A landscape with many peaks, sampled at points; each row gives a point and its height.
A climber steps from a point to the highest of its 3 nearest points, and stops where none of them is higher. Distance is the straight distance between rows; heights are no part of it.
Zad height 533: [ 83  93 117 183  97 111 189  48 139 123 144 153 154 100 126  72 139  62
  50  84 161 145 121 122  85 147 154 154 111 101 167]
Dip height 427: [155 126 110  98 118 103 118 170  91 116 115 128  93 148 129 143 143 157
 131 174  84 161 138 175  79  89 113 151 132 158 158]
sige height 395: [162 165 166 141 135 202 100  81 174 106  98 116 160 106 113 120 136 151
 160 188  81 101 143 149 166 133  82 129 111 172  91]
timid height 724: [ 85 104 133 159  61 139 193 109 121 129 168 141  98  59 141 109 181 134
  69 109 204 177 120 147 110 169 155 129 127 113 154]
Tez height 76: [131  63 137 122 116  56 111 119  71 188 156 143 164 129  95 126 140  99
 121  72 136 139 198 151 134 144 148 183  79  75  65]
Dal height 807: [123 164 140  95  88 183 183 126 139 132 125  77  96 132 123 151 135  87
 174 145 112 138  94  97 127 123 132 126 175 182 153]
susam height 451: [213 116 140 100 133 159  63 114 151  73 143 143  88 127 112 108 157 121
 191 119  89 114 130 164 102  85  97 143 105 123 115]
Rizig height 414: [ 47  75 118 166 120  48 140  94 137 118 123 135 131 100 130  86 139 119
 108  97 119 140 132  97 106 109  92 103 133  92 197]
dibas height 441: [140 173 132 102 155 125 131 162 128 134  91 133 161 101 159 147 108  81
 143 156 122 132 113  85 135  67 153  63 139 178 132]
leren height 216: [ 72  96 145 149 101  93 145  75 142 125 130 176  86  96 153 119 161 118
  50 136 151 158 150 130 123 160 141 106  99 116 121]
Fiba height 448: [149 167 100 166 176 157 117 136 104 127 127  98 122 146 104 166  78 143
 117 138 112 118 122 134 120 168 151 142 160 153  93]
Tir height 245: [ 74  82  74 159 114  68 178 109 138 107 154 110 145 118 114 103 121  65
  91  73 140 149 131  78 115 137 132 152 176  80 168]
balom height 352: [158 113 126 145  95 130 182 154 106 114 125 131 127 117 156  94 124 180
  69 111 189 138 118 106 121 124 146 155 135  72 129]
naper height 510: [163 142 122 101 115 119  78  96 124 111 134 138 130  85 134 156 157 138
 140  84  99 175 128 117 162  94 101 185  99 133  81]
vanip height 513: [ 53  86  89 144 146  61 119 114 166 122 152 149 131 103 170 109 151  80
 103 130 137 126 152  59 103  96 114 118 125  78 157]
Lopag height 601: [143 104 151 126 131 129  97 149 126 131 189 157 122 121 133 166  99 166
  87 136 176 136  89 166 152 151 128 165 124 105  72]
Tepa height 365: [160 122 147 114 149 187 111 137 183  84 161  81 147 163  82  57 135  83
 200 146  81 117 113 164 165 171 122 112 131 140 172]
Vez height 372: [128 178 145 116 135 174 170 118 152 133 136  54 102 136 150 182 134  84
 171 172 117 114 105 124 130 113 123  87 191 210 163]
Ropir height 17: [110 112 126 162 102  79 108 109  98 144  78 109 171 112  96 126 138  90
 118  67 134 145 188 154 121 106 100 142 122  95  45]
zef height 251: [103 113 113  98 161  98 131 169 105 162 125 149 136  92 161 116 136 101
 136  81 143 104 103  60 122 121 145  97 148 120 115]
Fogot height 310: [143 179 126 142 130 131 124 164 123 129  71  99 127 151 160 165 116 156
 121 177 120 132 120 130 120 105 159 116 164 156 165]
Keb height 435: [192 162 147 136 110 174  98  73 145  98 108 134 132  92  86 119 144 135
 176 120  79 104 171 126 144 114 113 132  87 165 119]
niba height 507: [158 167 106 118 107 193 170  97 157 129 131  61  88 143 142 154 138 106
 160 179  86 122 105 112 130 142 107 100 175 183 165]
Vuza height 636: [176 174  96 130 134 164 134 133 159 127 138 144 105 163 122 146  78  88
 174 130 100 152  73 129 152 206 108 105 165 159 104]
met height 234: [161 128 108 106 125 157 104 154  96  99 168 133 105 147 135 150  94 165
 177 106 114 141 120 183 121  87 110 129 101 100  92]
vokir height 346: [141 122 145 162 103  78 101  51 136 169 136 153 123  94 144 113 176 114
 128  90 106 147 165 134 126  74 127 155  87 119  58]
badi height 445: [130 147 150 145 149 102 112 171 143 142 100 144 175 132 123 160 130 147
  70 148 124 126 108  98 151  78 155  95 170 130 140]
guzef height 313: [126 116 114 124 108 119  97 177  97 122 151 138  83 175 132 196 136 148
 121 153  94 145 137 177 108 101 108 165 139 137 131]
zisud height 305: [144 146 110 134 141 170 147 134 119  59  89  86 101 126 131 150 123 147
 170 194  97 136 140 147  86 126 112  68 153 205 162]
Folob height 349: [138 133 151 119  94 112  96  97 116 119  89 129 148  97 150 103 185 128
 149 107 116 144 206 114 126 104 117 162  91 138  77]
lage height 71: [ 89  82  96 151 172  68 104 106  93 158 110 131 162 149  89 115 105 116
 131  83 113 120 171 145 104 147 123 137 101  63  82]
mufeb height 321: [170  91 148  56 156 170 122 119 157  80 155 105 125 118  94  96 172 120
 203 132 113 101  95 182  92 160  81  91 114 129 148]
nudu height 473: [108 139 144  82 136 186 184 169 123 175 113 164 151 103 142 172 119  53
 165 136 144 110 125  93 110 132 158  92 117 117 112]
nos height 506: [189 145 119 102 150 160 108 147 113  77 120 105 104 118  91 121 105 143
 190 144 111  88 130 157  70 170 138 116 108 134 138]
nogi height 628: [ 77 103  79 120 134  92 143 120 145 168 129 153 111  78 173 130 161  60
 128 114 147 104 156  65  85  88 108 100 131 100 185]
fatub height 476: [100 192 130  86  76 164 178 114 127 153 140  67 128 152 171 159 127 127
 174 146 119 157 110 106 128 125 108 111 175 195 161]
rubu height 466: [170 151 107 103 123 126  84 100 143 133 120 142 117 104 133 135 147 139
 176 119  98 136 147 126 154  97 117 136 103 134  74]
lok height 487: [ 99 129 111 127 172 116  93 150  98 148 109 117 147 130 150 142 105 174
  92 138  84 112 167 137 113 124 139  95 129 106  94]
Pemat height 186: [100  96  98 136 138  95 165 151 132 116 161  96 125  88 150  78 102 107
  87  48 181 137 134  64 108 101 135 103 161  72 129]
gof height 539: [139 158 133 152 125 175  97 106 204 115 109 137 112 117 100 123 100  79
 148 141  93 120 104 138 164 165 142 128 159 125 104]
befu height 83: [ 67  80  80 160 156  83 114 113 105 172 124 133 109 171 143 134 100 135
 101 129 107 115 162 136 110 138 112 107 123  75 113]
lugu height 230: [ 99 131 120 139 144 109 158 142 152 134 123 159 144  82 165  96 134 106
  80  75 150 138 116  69 129 114 129 107 141  99 125]
gadod height 478: [103  56 151 175 146 141  84  87 127 154 138 132 100  99 127  97 133 152
  61 144 229  89 112 157 174 172 142 166 113 114 126]
baf height 474: [ 57  96 131 121 107  89 135  84 110 180 148 129 146 129 165 132 116 147
  84 113 136 115 167 156 135 159 108 184  86  58 120]
Sov height 406: [160 157 136 156 118 158  85 116 151 106  87 130 152  62 110 110 105 134
 142 119 110  99 169 143 141 124 154 149 100 106 104]
daris height 278: [154  97  88  79 133 160 109 164  92  97 135 127  77 162 144 139 108 161
 172 137 124 138 134 171  97  89  93 137 123 139 117]
Kofu height 355: [136 135 116 122 130 164 118 159 112 129 120 139 150 120 128 154 100 125
 132 175 108 106  97 128 139  87 135  66 194 177 146]
lolom height 425: [108 125 133 134  94  73  56  73 121 151 131 141 134  97 155 147 190 134
 128  95  88 172 162 155 165  94 134 168 116 146  63]
nolas height 458: [129 175 167 132 134 118 104 163  97 129  94 163 156 133 139 130 122 163
 108 148 115 131 123 102 118  79 152 129 137 108 152]
Fef height 543: [129  70 134 153 112  49  86  65 142 143 154 115 161 107 104 146 158 133
 125 102 161 146 108 125 195 115 164 169 118 129  72]
ler height 528: [156 112 132  93 125 137 106 160 107 138 154 163 118 182 140 184 104 140
 106 144 135 154 153 137 155 116 130 162 103 121  72]
dorev height 430: [160 145 135  96 166 156 141 177 149 123 125 172 128  81 102 152 100  85
 155 148 134  98  44  83 136 109 152 110 158 165 168]
nezi height 169: [ 56  80 132 159 109  88 115  98 133 150 125 184 110 127 141 122 118 102
  56 154 134 127 159 170 140 170 100 149  92 131 161]
ses height 596: [161  71 112 138 167 120  71 136 108  75 175 132 130 143 100 106  90 118
 168 100 125 135 115 171 137  89 108 171 115 134  97]
tav height 269: [154  94 110  97 136 129  95 151 117 100 136 125  68 156 148 138 107 150
 204 107  98 116 114 195  93 128  79  67 119 134 116]
dida height 6: [134  98 112 169 127  92 108  90 137 146  79 104 142  97  96  91 113 110
 130  91 104 125 166 124 128 161 147  87 162 110  58]
Kogas height 505: [163 142 152  84 167 150 118 181 119 125 107 125 145 119 113 131 103 111
 131 149 121 113  71  85 135  87 185 105 155 168 164]
Kisaf height 442: [115 175 140  91  74 188 169 143 140 160  88  96 184 119 130 157 127  81
 149 162 149 116 135  63 142 127 161 115 149 176 160]
tobel height 581: [ 96  97 148 137  94 135 208  99 133 131 117 100 149  89 143  97 143 121
  83 109 204 153 147 143  81 149 147 146 103 106 140]
nasu height 261: [142 118 166 146 123  81 164 153 135 119 128 158 149  83 157  70 123 164
  74  73 156 146 119  91 131 107 170  93 129  90 120]
Vor height 515: [176 145 105 124 123 175 105 131  86 104 130 132 129 113 111 153 118 158
 146  98 128 135 159 137 108 131 118 153  86 146 109]
zis height 190: [ 75 104 121 149 160 102 122 106 106 164 100 112 157 145 126 138  89 162
  76 106 129 148 175 141 122 129 103 135 115 100  87]
nenus height 597: [102 155 145 133 112 105 111 148 111 125 112 170 124 119 125 134 144 175
  62 142 119 129 150 123 123  70 139 160 110 133 134]
gutum height 254: [118  95 148 113 115 124  89 122 155 139 147 191 109 110 166 117 150 162
  78 169 136 138 122 167 175 151 142 142 127  99 121]
Dek height 335: [ 72 120 124 178 150  89 114 119 103 178 103 129 153 151 162 138 113 158
  78 114 122 129 148 110 123 139 111  86 141 117 100]
Fem height 592: [146 174 126  59  90 160 182 175 140 176 138 126 141 106 119 142 108  87
 191 165 150  98 108  93 142 135 176 136 129 125 140]
mis height 645: [102 155 138 128 111  95 116 157 107 134 141 151 115 157 146 160 151 187
 101 147 118 158 148 163 123  93 121 191 102 115 137]
kam height 611: [191 165 159 123 148 165 150 113 166  80 122 130 140 116  71  74  75 103
 163 126 103  99 116 122 142 176 109  97 128 160 115]
Dev height 358: [ 58 147 135  95  99 131 155 145 173 181  87  97 167 107 139 179 148  92
 143 139 153  97 146  89 118 129 129  69 142 155 123]
Loku height 640: [ 92 213 125 131 116 200 160  98 162 158 136  85 129 148 156 178 116 134
 137 151 122 138 124 122 122 151 117 108 129 175 121]
mava height 411: [172 166 158 114 118 169  95 105 190 103  98 127 154 104 105  97 148 107
 172 139  83  88 137 126 172 138 112 114 119 150 134]
noz height 438: [136 112 125 123 136 167 131 140 137  37 158 102 123 208  83 113 146 121
 198 152  88 106  95 115 131 214 100  87 165 155 169]
zud height 821: [122 180 130  95  71 196 144 116 134 150 121  64 125 143 115 127 134 114
 187 141 126 125 123  99 132 150 131 153 190 179 162]
zafa height 574: [ 52  71  96 158  97 117 190  89 115 123 155  70 169  80  77 107 122  66
  65 127 188 145 139 129 108 140 145 172 119 123 174]
folim height 431: [122 168 118 176 167 157 139 130 129 112 104  99 134 126 142 183  94 164
 125 151 135 146 116 134 128 135 141 107 144 170 135]
mul height 344: [166 150 135 115 133 123 155 174 111 121 126 118 146 133  98  97 132 134
 135 165 128 121 107 108  79  65 157 137 124 146 193]
rutib height 456: [141 131 103 116 160 153 139 107 139  65 119  86  86 158 126 141 121 150
 184 176  99 111  97 121 114 164  94  94 141 178 169]
rifad height 446: [ 95 173  92 171 117 148 143 120 127 175 113 116 136 111 130 175 104 116
 123 164 137 132 126 138 134 189 123  57 128 158  92]
Sasak height 518: [163 142 137 114 151 169 121 114 148  70 134 108 108 184  86  90  80 138
 184 132  83 105 111 130 152 210 125 109 158 147 135]
kasi height 342: [158 141 125 115 144 105 153 173 117 139 136 173 176 153 121  77 115 154
 131  97 148 131 132  95 115  71 149 153 119  87 175]
nozo height 263: [142 134 155 136  92 106 100 137 142 129 156 187  81 126 158 135 150 135
  54 140 172 148 107 156 162 160 128 154 131  98 137]
gav height 663: [ 71  54  84 207 108 120 197 109 122 122 160  82 141  80 114  86 112  93
  59  93 185 143 128 129 120 142 145 129 139 114 172]
vip height 494: [123 166  99 121 160 170 159 111 139 142 151 108  87 174 120 130  97 145
 144 151  73 126  87 118 125 178 122 102 152 153 136]
fome height 389: [134 160 133 108 134 158 170 148 128 113 114  78  99 139 149 128 105 124
 166 145  92 114  82 113 139 113 128  85 186 205 168]
Datov height 643: [123 182 112  90 108 171 181 112 130 124 164 119  69 201 115 117 141  93
 164 125 125 152 104 115 122 195  85 120 155 168 164]
givus height 580: [ 99 123 130 118  86 114 130 111 114 143 162 139 130 134 129 160 117 170
  98 123 161 130 140 150 137 147 124 165  88 125  98]
vur height 627: [144 155 132 138 144 138 122 134  93 147 104 147 144 137 124 148 112 162
 111 133 151 144 188 170 141 132 143 148 110 101  92]
San height 392: [147 139 122 105 174 139 158 176 129 132 117 117 143 129 166 112 109 143
 137 133 157 116  85  72 156  78 164 141 155  92 136]
kevu height 544: [ 84 153 107 134 133  91 108 118  89 154  69 128 139 142 152 158 101 174
 103 131  95 111 151 117 137 126 119  88 129 122 125]
sanit height 332: [106 157 159 146  95 118 153 140 107 105 126 183 147 134 139 106 158 133
  78 104 149 143 145  86 125  93 149 143 145 109 154]
Pazem height 284: [120 154 159 114  76 107 131 128 135 102 159 222 113 118 148 139 164 139
  81 125 128 154 122 121 132 119 128 132 107 110 150]
Fumu height 132: [ 62  91 119 188 151  53 121 108 128 171 123 148 118 146 141 127 120 141
  57 122 105 130 159 125 137 141 118 142 111  66 158]
gog height 554: [ 94 142 162 157  88  95 131 131 134 149 104 172 137 148 143 140 154 157
  46 118 141 131 139 112 129 157 125 145 112 113 132]
luri height 588: [137  98 135 121 129 117 110 118 132 141 177 159 134 114 149 148 118 147
  74 147 177 134  90 148 195 170 144 198 109 124  89]
fas height 249: [ 98  54 155 133  95 121 105 117 130 116 136 142  70 122 150 134 142 133
  49 149 156 137  96 168 144 186 133 139 123 121 152]
raf height 541: [ 94 103 140 114 127 103 114 130 123 171 133 154 139 168 137 135 125 143
  76 130 147 129 161 194 151 171 130 162  75  72 102]
zot height 401: [170 102  89 119 161 149 138 220 103  97  97 133 109 149 149  71  92 171
 143 143 132 118  71  98 118 135 161 138 144  90 161]
Zelol height 559: [ 79  91  93 136 135  72 172 111 140 132 120 143 114 103 121 109 149  68
 124 111 158 103 166  87  79 119 111  95 118  66 179]
vev height 357: [129 168 147 140 143 143  91  60 127 143  88 136 146  91 133 107 156 174
 152 119  69 102 186 141 110 113 104 112  63 163  79]
Zani height 283: [146 160 164  95  91 110 200 149 141  96 173 149 134 111 148 105 139 156
  82  93 172 158 104 115 124 110 160 135 119 122 161]
rete height 439: [ 84  61 133 169 116 121 104  63 152 193 139 156  74 104 131  95 128 121
  83 166 178 113 112 169 145 212 115 101 113  97 147]
Suvan height 447: [137 138 152  92 128 168 104 130 150 107 184 108  97 228  86  98 111  93
 170 146  90 117  86 124 138 188  92 104 178 151 149]
pese height 34: [127  81 113 153 143  58 103 120 123 165 103  92 147 110 100 141 130  97
 147  82  99 133 164 125 128 127 133 163 116 108  82]
beli height 696: [153 145 108 152 117 127 116 148 107 111  99 135 132 151 119 154 134 180
 115 162 106 145 149 186 128  84 126 152 118 139 139]
mepak height 388: [141 133 124 169 111 104  62  57 148 168  97  91 118  88 119 108 153 170
 158 112  93 139 179 147 143 126 113 128 118 113  59]
fufi height 288: [180 125 160 103 192 148 156 208 109 127 134 138 149 169 140  64 136 161
 151 126 166  91  81 105  96  70 152 136 118 106 190]
Vanep height 307: [101 130 132 113 140  77 153 135 154 177  98 150 155  95 158 145 153 106
 128 128 139  93 119  63 117  85 131  75 136 104  91]
pil height 583: [170 137 132 134 115 124 122 126 108 148 149 130 123 159 119 136 140 159
 143  72 113 148 162 160 141 107 149 166  84 121  85]
niz height 294: [ 89  80 132 167 115  77 153 126 150 114 146 116 147 125 155  95 127 134
  89  75 103 147 135  78 123 128 157 125 155  91 149]
Mip height 705: [ 95 152 110 146 178 131 117  97 102 173 100 108 125 140 138 203  98 139
 104 130 100 109 136 126 109 134 127 118 144 127  74]
Nepar height 693: [138  95 160 156 123 104  86  90 136 104 186 132 147 117 123 159 120 119
 102 119 194 132  49 168 170 136 145 173 105 106  62]
zimas height 530: [163  52 114 114 146 129  90 128 103  76 172 107 106 150 133  92 116 138
 204  67 112 149  93 175 116  79  82 121 137 119 138]
Rako height 639: [120  71 138 142 143 121  80  99 130 111 172 144 147 127  87 136 122 185
 101 149 209 126  80 183 166 135 147 169 113 115 108]
pufen height 412: [175 134 161 138 126 157  78 114 164  97 119 125 125 104  98  85 141 103
 191 147  87  69 160 155 142 131 125 114 110 151 146]
figod height 92: [157 114 138 141 134 125 110 111  95 147 107 128 171 109  93 114 144 133
 140  74 115 112 166 140 101 153 131 170  89  76  70]
zisa height 262: [ 66  94 146 120 155  42 139 102 149 175  97 135 136 111 172 150 156  82
 114 121 116 115 145  95  94 115 119  70 130 108 121]
saf height 265: [ 78 138 169 165  89  77 182 102 142 110 123 170 122 119 151  87 176 125
  79  84 140 151 148 120 117 160 160 132 135 126 159]
Biva height 309: [ 82 165 104 117 149 108 125 137 151 198 111 132 132 117 162 182 150 128
 141 154 121 147 144 103 114 106 117  68  94 152  92]
Punib height 595: [177 173 152 130 114 162 104 135 174  94 150 127 103 147 107 111  97  92
 160 119 106 137  89 106 166 210 132  95 158 141 117]
mev height 521: [133 160  97 153 146 146 132 105 147 163 128 113 118 131 130 174 107 138
 122 131 128 113 120 143 119 166 125  88 157 157 104]
fop height 632: [155  91 120  97 182 135  87 138 120 129 172 124 109 146 134 154 100 145
 146  93 139 115 120 141 130  95 134 196 115 123  77]
nifeb height 606: [ 81  79 103 160  96 130 172  69 123 127 141 128 132  68 108 105 172 101
  97  93 187 149 128 142  95 151 156 137 128 112 155]
Zubid height 609: [146 137 150 108 115 114 133 150  85 125 127 185 103 200 150 163 170 148
 106 152 130 127 131 149 117  91 118 112 131 118 147]
gif height 557: [151 117 159 117  95 114 116 124 131 133 122 145 143 109 134 145 132 134
 125  58 126 145 149 129 161  99 132 193 104 102  52]
rolo height 277: [ 53  85 112 148 164  79 132 123 124 159 119 114 150 149 137 111 117 156
  64 135 124 130 173 146 115 143 118 147 103  64 152]
Ture height 467: [ 91 101 104 154 103 151 192 143 121 131 126  72 136  80 169  84 116 136
  93 115 209 132 130 137 114 150 147 169 143  81 157]
fim height 286: [153 109 179  88 118 150 111  91 180 100 123 101 184 169 110  77 180 136
 148 194 108 115 139 168 166 130  72 146 134 164 180]
noneb height 573: [130 191 122 125 125 187 165 102 142 140 120 118  92 178 137 164 103 115
 158 144 121 139  98 132 115 170 130  96 149 154 143]
der height 407: [163 153 148 112 110 114 156 139 105  93 120 152 150 122 104 108 144 160
 117 129 128 140 127 102  86  89 137 142 121 126 164]
bivis height 720: [129 188  92 119 121 171 145 115 155 116 150 148  74 186 118 126 106 108
 151  97 135 156 113 121 132 200  77 126 153 169 118]
ruro height 470: [197 143 105 109 141 143  87 120 126  83 132 140  97 107  77 112 140 105
 193 110 109 127 147 145 105  83  89 145  98 144 108]
zetod height 363: [158 144 101 138 155 156 158 178 122 126 127 139 116 148 201  66 112 179
 133 118 146 110 113  93  99 115 165 166 123 117 187]
suta height 519: [100 152 120 122 111 163 163 149 135 139 122  87 117 137 156 148 121 112
 161 172 125 151 110 100 126 119 129  99 157 204 128]
Lir height 202: [127  92  93 107 110 127 107 171  92  76 116 125  79 157 134 159 171 172
 175 154 101 138 125 170  66 111  80  88 128 160 160]
gadi height 378: [151 144 120 128 171 136 142 195 109 153 125 120 139 117 146 121 100 112
 122  90 167 124 109  78 110 112 139 132 141  63 125]
tanu height 161: [ 42 120 109 221  80  58 169  85 154 148 158 149 108  85 110 108 156 116
  60 131 142 156 123 121 128 161 122 136 112  88 186]
fuvo height 351: [ 95 157 127 110 134 118 142 147 146 176  82 134 124  83 176 178 137 115
 108 162 128 124 143 102 123 117 135  65 131 132 124]
senud height 635: [168 152 161 119 176 129 125 164 124 131 100 155 169 100 124 126 117 133
 116 122 143 115  80  85 137  74 173  85 142 157 166]
Rir height 432: [132 141 137  97 193 154 145 204 108 136 134 124 109 132 154 106  96 130
 148 133 149 113  85  68 117 122 158 116 162 111 162]
teve height 546: [114  72 164 174 131 108 112  92 144 147 123 131 171 106  84 112 165 150
  97 101 208 132 101 174 170 168 145 176  91 126 130]
boz height 555: [162 103 146 121 119 119  88 162  82  92 201 135 120 165 131 118 102 152
 122 146 150 123  87 207 145  95 116 167 120 113 128]
Bibab height 491: [145 174 166 113 112 102 144 169 120 100 131 168 116 152 128 117 150 150
  79 173 130 156 125 126 134  69 140 144 100 128 155]
gofoz height 371: [149 103 163  89 132 187  98 123 192  92 150 125 162 176 105  91 109  82
 152 173  87  91 102 126 190 168 107 143 172 148 147]
Poge height 300: [166  85 141 103 127 165 124 127 156  36 141 133 141 105  67  99 152  83
 198 133 102  91 128 168 112 167 101  96  77 130 158]
Vog height 410: [169 137 129 103 157 161 148 192 102 151 129 158 123 124 171 110  83 140
 138 128 156 124  91  84 136 105 164 115 160 117 151]
Pif height 731: [134 197 135  65  80 191 200 156 123 141 139  78 137 129  98 140 130 101
 175 129 116 124  87 107 160 133 206 157 146 172 184]
Kef height 658: [165  89 135 126 124 117  94 113 122 102 181 119 136 133 104 181 106 133
 121 115 169 145 107 170 178  93 127 191 103 121  84]
sabun height 250: [ 63 129 140 172 120  86 149 132 120 148 102 144 138 110 115  99 178 147
  53 137 127 166 174  67 119 118 144 130 146  84 149]
kovu height 477: [178 189 110 163 142 182 119 122 144 108 113 128 153  98 114 123  74 145
 153 106 115 107 112 149 133 174 152  80 111 141  93]
dube height 575: [155 135 129 111 114 103 116 162 110  93 125 187 108 156 177 156 148 153
  89 147 127 150 144 150 149  81 115 162 138 128 131]
dez height 585: [166 114 137 159 117 113  95  91 120  59 187 137 109 136  95 131 140 123
 154 100 108 135  67 137 166  79 143 191 112 136  99]
roros height 582: [155 144 125  91 113 177 184 171 119 145 111 107 149 149 127 144 125  67
 187 156 121 106  64  86 167 140 150 118 160 172 156]
Mebe height 490: [179 119  93 116 119 158 107 113 117  99 122 146 105 110 102 137 154 115
 161  86 107 136 127 137 139  86 121 147  88 123  69]
Nov height 728: [116 156 152 120 115 108 108 135  74 140 112 149 122 142 146 140 126 180
  79 141 111 135 173 143 120 129 139 150 114 121 132]
zupot height 327: [ 47 131 110 117 112  70 149 162 139 165 105 109 171  99 155 133 141  83
 143 137 135  92 190  57  88 127 119  65  99 123 161]
Diguv height 228: [ 51 112 110 128 185  78 115 118 128 187 110 124 133 102 171 180 123 105
 120 141 137  92 165  85  91  96 115  84 121 129 130]
pove height 325: [139  90 165 102 118 116  75 121 176 101 146  76 128 198 106  71 171  93
 174 190 125 143 135 128 179 148  95 146 145 173 145]
gepe height 404: [ 94 156 143 112 115 112 156 119 144 184 125  97 129  97 161 165 134 121
 122 150 137 125 128  84 138 131 131  86 163 176  98]
pav height 558: [167 138 106 132 152 148 115 146  93 128 109 123 115 149  83 165 105 154
 145 133 124 126 167 164 107  93 126 151 119 125 124]
kul height 440: [194 100 123  99 144 141  85 128 121  73 160 114  83 139 100 109 163 104
 197  98 114 128 118 149 107 134  93  90  95 126 106]
vanu height 479: [164 135 100 134 134 152 125 159  52 105 116 127 117 152 100 148 130 167
 150 146 113 143 146 178  80 114 106 162 120 143 155]
sizo height 400: [109 170 147 122  75 166 188 142 142 179  99  45 133 159  91 116 117  94
 156 122 125 116 148  94 201 140 167 160 184 151 153]
Sege height 115: [127  95 135 134 160  98 112 132  93 164  96 145 178 135 104 111  99 139
 132  81 122 111 180 150 119 154 120 155 134 103  71]
mog height 542: [180 147 117 140 161 143 113 113 127 136 109 132 168 133  93 143  86 158
 139  95 119 122 146 137 136 151 129 117 119 100  53]
Lurup height 402: [189 143 151 109 124 153 102 102 192 100 142 123 112 180  96  77 122  68
 150 144  79 114 104 129 160 175  82 130 146 135 149]
lamam height 386: [179  87 111  95 161 173 112 133 109  79 162 115  80 139 117 108 146 121
 189 130 110 139 129 186  81 128  92 104 105 132 115]
lev height 98: [ 60 105  96 146 175  58 127 145 123 181 138 149 120 152 140 161 125 113
  85 168 123 109 178 108  88 129  90  76 114 100 132]
Lil height 424: [115 160 116 146 113 147 149 114 133 154  71  75 150 142 157 191 105 128
 134 161 112 129 125 104 118 141 135  88 150 179 115]
Robop height 271: [144 152 130  89 121 125 126 173  92  98 124 138 117 135  80 127 170 135
 153 162 104 120 117 120  63  62 123 136 139 169 161]
dufi height 634: [133  93 127 144 139 102  86 121 126 107 151 137 162 110 122 137 133 141
  87 127 179 141  93 174 195  98 135 200 121 114  77]
Depi height 674: [155 159 104 151 161 153 137 138 111  96 106 107  98 141 109 127 109 164
 163 135 102 128 134 167 118 144 111 113 114 152 152]

Where does a climber stop that starts at each point below?
lugu => gav
Pemat => nogi
lolom => Nov
nozo => Nov
rubu => Nov
Zani => Nov
